Points, in no order, along strands that fork, close into loops and pass close to each other.
Points whose rows are less than 37 apart are linked; no others are. Some points are linked to none.
tudap: [  4   4 -13  -5  -5  -4 -11   5   5 -10  23   9  23  -7  -7 -10  -4  -5
   5 -24  30 -20]
zoguz: [ -8   4 -14  -4   0  11   2   5 -12  -6  13   1  14  15 -23   9   2   7
   3   2  11 -10]
sugiv: [  4  -5 -12  -8   3  -4 -19   3   5  -2  24  -6  13  -1  -7 -10   0 -10
  11 -19  20 -16]
Mever: [  2 -12  10   2  -2 -11 -27  -5   2   1   0  -4  -8   9 -21 -14   4  -3
  -3   1   3  -3]
tuben: [-12  16 -19 -11  -3  13  19   8  -7  -5   1   0  15   8  11  13   6  11
   0  -8  16   0]
gezon: [-20   7   1   9   5   4  -6   0  -4  -3  13   0   0  22   4  -2   0  -1
   6 -13  -6   2]
lodif: [  1  -8   6   6   0   6  -7   5  17   6   2 -17 -12   2  -6   0  -3  -3
  21   8 -23  -2]
pid: [ -3 -27  -6  -8  -4  -7   0 -15  -3   9  -6  -3   1  -7   0   7  15  -9
 -12 -19  11  -1]
Zifuv: [-11  10   1   5  -2   4  -1  10   3  -6   3   9   9   9   0   0   0   3
  -4  -7  -3   1]
poge: [  1  -4  -3  17   1  15  12   3  14   1  -1  -4  -7  -1  -5   7  -8  -1
  20  -3 -26   2]
mubug: [ -6  25   5  -8  -4   3  33  14 -13  -4  -2   5   3  -6   1   5  -8  13
  -2  24   3   6]
lig: [ -8   3  16   1   3 -11 -23  -1  -9   0  -1  -5  -7  11  -9 -10  11   5
   2  15  -5  -3]
Fet: [ 11  -6  10  -3 -10  -4   3  -4  -1  -7 -20  11  -3 -13 -11 -10  -1   5
 -25  18   3  10]
Morep: [  9   6   7 -11   7  -1  -5   8  25  -8   9  -5  -1  -9   5 -11  -7  -7
   7   9  -7   2]
Kav: [  3 -15  -3  -6  -2 -13 -12 -11  -3   5  -3   0  -1  -2   8 -12   9  -5
 -13 -17  16   2]
kisus: [  5  25  -1  -4  -1   5  28   7 -12  -2 -10  -3  -2 -16  18   4  -1  17
   3  24  -6   8]
Tagob: [  9  16   4  -9  -4  -1  13   2   0  -1 -16  -2   1 -17   7   4   6  16
  -7  28  -2   3]
vobiz: [  0 -10  13   7  -4  -9 -12 -13  12  20 -24  -1  -7  -7  19  21  17   2
  -1  -2 -18 -12]
Ralot: [  3  12  -1  -6   5   5 -14  14  11   0  18 -10  14   5  -8   3   2   7
  21   5   6 -13]
peb: [-14  29   5  -6   7   6   0  23  -4  -6  21   3  12   8   6  -5 -10   5
   8  11   4  -1]
zukul: [  5  -9 -18 -12   7   4   6   0   3  -4   8   2   9   0   1  -3  -7  -9
  -5 -12  12   4]
rop: [  1  21   8 -16   5   1  25  19 -11 -13   4   8   1 -14 -16   1 -12   8
  -1  27   7   6]
labo: [  6 -21  -6   4   5   0  -9  -6   5   8  -1  -7  -9   7   0   3  -3 -17
   6  -8  -2   8]
gan: [  1   2   1  36   2   6   6  -4 -17  12  -7   7 -15  11   8  10 -13   2
  10 -16 -24   8]
Refev: [ 13 -16 -11   0  -2  10   4   0  11   5  -2  -7   7  -7 -17  20   2  -3
  14  -2  -3  -5]
vos: [  6   4  -4  11   1  13  16  -1  -2   8  -7 -10  -3  -3   7  16   4   8
  18   5 -22   2]
fike: [  0 -20   5  -9  -4 -16 -18 -21   1  -5  -3  -3  -5  -8   1 -25  10 -14
  -7  -8  13  -3]
lurat: [-14   5  -8  -2   3   8  22   5 -18 -10   9  -6  -3   6 -12  -4  -2   7
   7  12  -7   8]
Rusal: [ -1  -4 -10  14   9   5  -6  -2  -7  17   7 -16 -10  17   5  15  -3  -3
  23  -7 -16  -1]
tez: [-13   8   7 -13  -5  -8  -3   0  -1  -7   7   1   7  -3  14 -13   9   5
 -10   0  13  -5]
Das: [  0  -7  -1   7   5   3 -16  -1   8  15   9 -17  -7  14 -11   8   3  -2
  24   1 -14  -3]
Fod: [  8  -7  -7  -9  -7 -11 -11  -6  -5   0   6   2  13 -11   9 -12   5  -6
 -10 -24  28  -6]
nemu: [ 11 -12  -1 -17  -1 -14 -13 -14  17  -5   4  -8  -8 -19  15 -23   3 -15
  -5  -2  11  -3]
nos: [ 13  14   2  35   0   6  10   0  -8   9 -13  13  -6  -4  12  16 -13   5
   5 -13 -20  10]
fera: [ -6   4 -10  25   4  13   3   0  -8  10   2   1  -4  16   6  18  -6  -1
  14 -19 -16   2]
lop: [ -5  -9   5 -15  -5 -10  -6 -14  10  -5  -6  -7  -8 -14  15 -10  13   4
 -12  15   1  -6]
tumu: [-21  23   1 -18  -4  -2  15   6  -3  -9  11   4  13   2  15  -6   4   7
 -12  -2  16  -1]
Sepa: [  5  -5 -10 -24   5  -6   0  -1  -6  -3  11  -5   4  -4   5 -14   0  -4
 -11   2  26   5]
Lumi: [-22 -10   2  11   0   1  -4  -8   0   0   4   5  -8  20  -3  -4   3  -6
  -5 -24 -11   4]
bagob: [ -4  -5   1  17  -3   5  18 -10  10   5 -20  10 -12  -8  25  12  -1  -5
  -7 -14 -21  10]
sesa: [  8  -4  10   1 -13  -9  -6  -2   0  -4 -13  13   7  -7  -7  -6   7   7
 -26   0  12   0]
bapab: [  1 -31  -1   6  -5  -4  -3 -12   3  11  -8   4   2  -3 -11  17  10 -13
  -5 -26   3  -9]
daka: [ 18 -10  -6   9  -3  10  10   4  -5   5 -14  -3   5  -5 -17  22   1  11
   2   6  -8   4]
roga: [ -8  -8  -7 -16   9   2  -3  -1  -5  -3  18 -22  -5  11 -15 -13   5  -6
  15  13   5   4]
fipul: [  4   0  15 -15   1 -11 -20 -12  20  -8  -5  -8 -13 -15  19 -26   6  -7
  -6  16   2  -9]
vuta: [ 10  -4   5   1  -7  -5  -5 -12   9  14 -25  -2  -1 -14  15  18  15   9
  -6  12  -8  -8]
riros: [ 11 -19  -4   0  -3   4   7  -1  -4  -4  -8   0   0  -1 -24   2  -5   0
  -4  10  -2  10]
dap: [ -8   0  -9 -13   3   4   5   4 -12  -9  16  -6   1  13 -20  -9  -6   0
   6  11   9   3]
Guni: [ -1  13  -1  15   0  13   4  13  -3  -7   6  13  10  12 -15   6 -12   7
   5   0  -5   1]
zod: [-16   9  16 -10   2  -8 -17   7  -6  -2  14  -6   6  10  -7 -11  13   6
   8  11   1 -12]
Nutep: [  2  13   7 -12  13  -4  -6   9  -8  -3   6 -12  -9   7  -2 -12  -8  -5
  13  29  -3   7]
Tof: [ -1 -25   9  18   1  -5  -6 -10  16  14  -9   7 -19   3  -1  12   0 -22
  -3 -23 -14  -5]
nad: [ 17  22  -4  21  -2  12  17  12  -3   1 -11  11   2  -3  15  14 -12   8
   6  -6  -9  10]
Refon: [ 14   2   3  -8 -10  -2   6   1   6   5 -20   0  10 -16   2  13  12  13
 -10  10   5  -7]
fonu: [-12 -15   3   9  -1  -4 -16  -3   9   4   8   3   2  11  -3   3   3  -8
   0 -28   0  -8]
Zitod: [ -4  -4   0  -3   6   5  19  -8  12  -7 -10   0 -14 -13  16  -8  -7  -4
  -7   9 -15  11]
mavi: [-17  14  11 -16  -3 -12 -15   6  -8 -11  20  -1  12   7   3 -21   6   1
   1  -1  17 -14]
Rimed: [ 14 -16 -13  -5   9  -3 -14  -4  -8  10   1 -15  -1   8  -1  11   3  -6
  12   2   3   5]
Zez: [  6 -11 -10  -9   6  -4  -2  -5  -8  13  -9 -13   5   3  11  13  11   5
   0   2   5   7]
Gatan: [  5  18   9  -2  -7  -6 -15  17  -4  -2   4  16  25   2  -5  -2  -3   7
 -15  -3  21  -7]
duri: [-19  12  -9  -8   0   5  23   2 -10  -5   1  -1   3   6  17  -3   1  12
  -7   0   5  11]
sazup: [  6   2  11  32  -4   4   0 -16  -3  18 -23   6 -27 -13  21  16  -1   2
   8   1 -36  -3]
Lan: [ -7  21  -2 -14   8   4  -9  17   2  -9  28  -1  20   6  -3  -6  -5   1
  13   7  17 -12]
Dese: [ -9   0  -2 -10 -10   4  32   5  -3 -13  -3   4   6  -7 -13   2   3  10
 -14   6   4   4]
zarif: [ -6 -11   1  -9  -1  -9  -9 -16 -10   7 -10 -11  -8   0   8  -2  14   5
  -6  11   0   1]
bakuf: [  5  -3   1   3 -11  -1  20 -10 -14  -2 -20   8  -7  -9  -3   0  -1   8
 -22  15   0  16]
bogi: [  4  -5  -6  -7   6  -2 -22   3  15  -2  23 -11   1   5   0 -14  -8 -13
  15 -12   9  -6]
gafat: [  4   9  21   0  -9 -11 -12  11  -1 -10  -1  17  12  -3 -12  -8   1  12
 -15   6   8  -7]
vefi: [  6 -10  10  23   3  -2 -11 -13  14  16 -17   2 -30  -6  19  10  -6  -7
   8   5 -31   1]
noba: [  6   0   1 -17   5  -5  11  10  -1 -16   0   3  -4  -7 -13 -18 -11  -9
 -16  17  13  10]
padol: [  2   1 -10  -2   1   8 -10   3   3   1  14  -4  22   9 -16  13   4   7
  10  -8  10 -15]
Sil: [ -1  17   3 -21   8  -1  11  16 -12  -9   7   6  -1  -7 -10  -9 -18  -2
  -7  21  20  12]
rikav: [ -1 -13   4  15   5  -8  -8 -17   7  28 -21  -2 -24   0  25  21   5  -8
   1  -3 -21  -3]
gebod: [ -3 -25   9  14  -7  -4  -3  -6   9   6 -16  10  -7  -2  -6  12   8  -8
 -11 -16 -16  -2]
zot: [ -3  18  16  -8   0  -7   6   5  -9 -12  -7  10  -9  -5  -3 -17  -9   2
 -10  30  -2   6]
desug: [  4 -14  12  15  -3   0 -14  -1   7  -2  -5   1 -10  11 -26  -6  -2  -5
   0   1 -15   1]
kubi: [  7   0   3  -4   7   1 -15  11  19  -8  19   3   1   1   7 -19 -13 -14
   4  -8   4   1]
susu: [  3   5   3   6 -12  -5 -12   7  -1  -4   5  18  21   2  -9  -2  -1   4
 -17 -23  22 -10]
Gimeg: [  0   0  -9 -18  -8 -10   1  -2 -15  -6   9   3  15  -5  -5 -11   2  -1
 -10  -7  33  -8]
nube: [  6   0 -24  -7  -4   8   9   4   1  -8   9  10  19  -1 -11   5  -5  -4
  -7 -15  30  -4]
domap: [  0  16   5  -4  13  -1 -15  13  -7   0   9  -1   5  13   9  -7  -7   0
   6  12   7   6]
Keku: [ -1  -1   6 -18  11  -8 -10  -5  -3  -2   6 -20 -13   8 -10 -20   2 -11
   8  24   5   4]
rine: [  1   6   3  -8   6   2  11   4  18 -14   0  -1 -11 -14   6 -13  -4  -3
  -2  18  -9   8]
bopo: [  8 -24   1  15   8  -1 -11  -6  11  19  -8  -6 -26   4   0   8  -8 -21
  10 -12 -19   4]
letol: [  6  -4   2  11   3   7  -5   9   1  -5  -1   4  -2   9 -26   1  -9  -2
   7   6 -12   5]
Buki: [ -7   8  -6  12   0  13  24   1 -16  -2   0  -4  -4   0  -3   8  -1  11
  14   6 -19   8]
temo: [  1   1  -7  -9 -12   2  22   5   3  -7  -2   8  18  -9 -11   1   1   5
 -17 -10  22  -3]
det: [ -1   6  -5  30  -2  12  24 -10 -24   5  -7   0 -13  -1   3   4  -2   6
  10  -6 -27   9]
Vebi: [ -1   5   2  24  -4   3  12 -17   1   9 -23   6 -19 -10  31   9   2   6
  -2  -3 -30  -1]
supa: [-10  -4   3   6 -10  -5 -11  -6   8  -2   5  13  12   6  -1   0  11  -3
 -13 -32   9 -13]
fal: [  0  19 -19  -1   5  14   8   7  -3   1  10   2  20  15   6  18  -4   7
   6 -12  12  -3]
bavi: [  0  -3  -3   1   0   4  13  -9   8   1 -14   3  -3  -8  17   5   0  -2
  -8  -6  -9   9]

A piece is all that can be reached along the links. How many separate loops has the piece of each point below (a circle has one, a figure eight two, a Y none), and how many tips (points with one link)?
domap | loops 2, tips 1
desug | loops 0, tips 3
lop | loops 1, tips 1
Sil | loops 0, tips 2

A fork is a point with three links, a tip a point with one. Leave the first point through the second and follow the links. Name the first fork or tip that comes.
Refon / vuta | tudap
Keku / Nutep | dap
Vebi / sazup | noba
fike / nemu | Kav
tuben / duri | letol
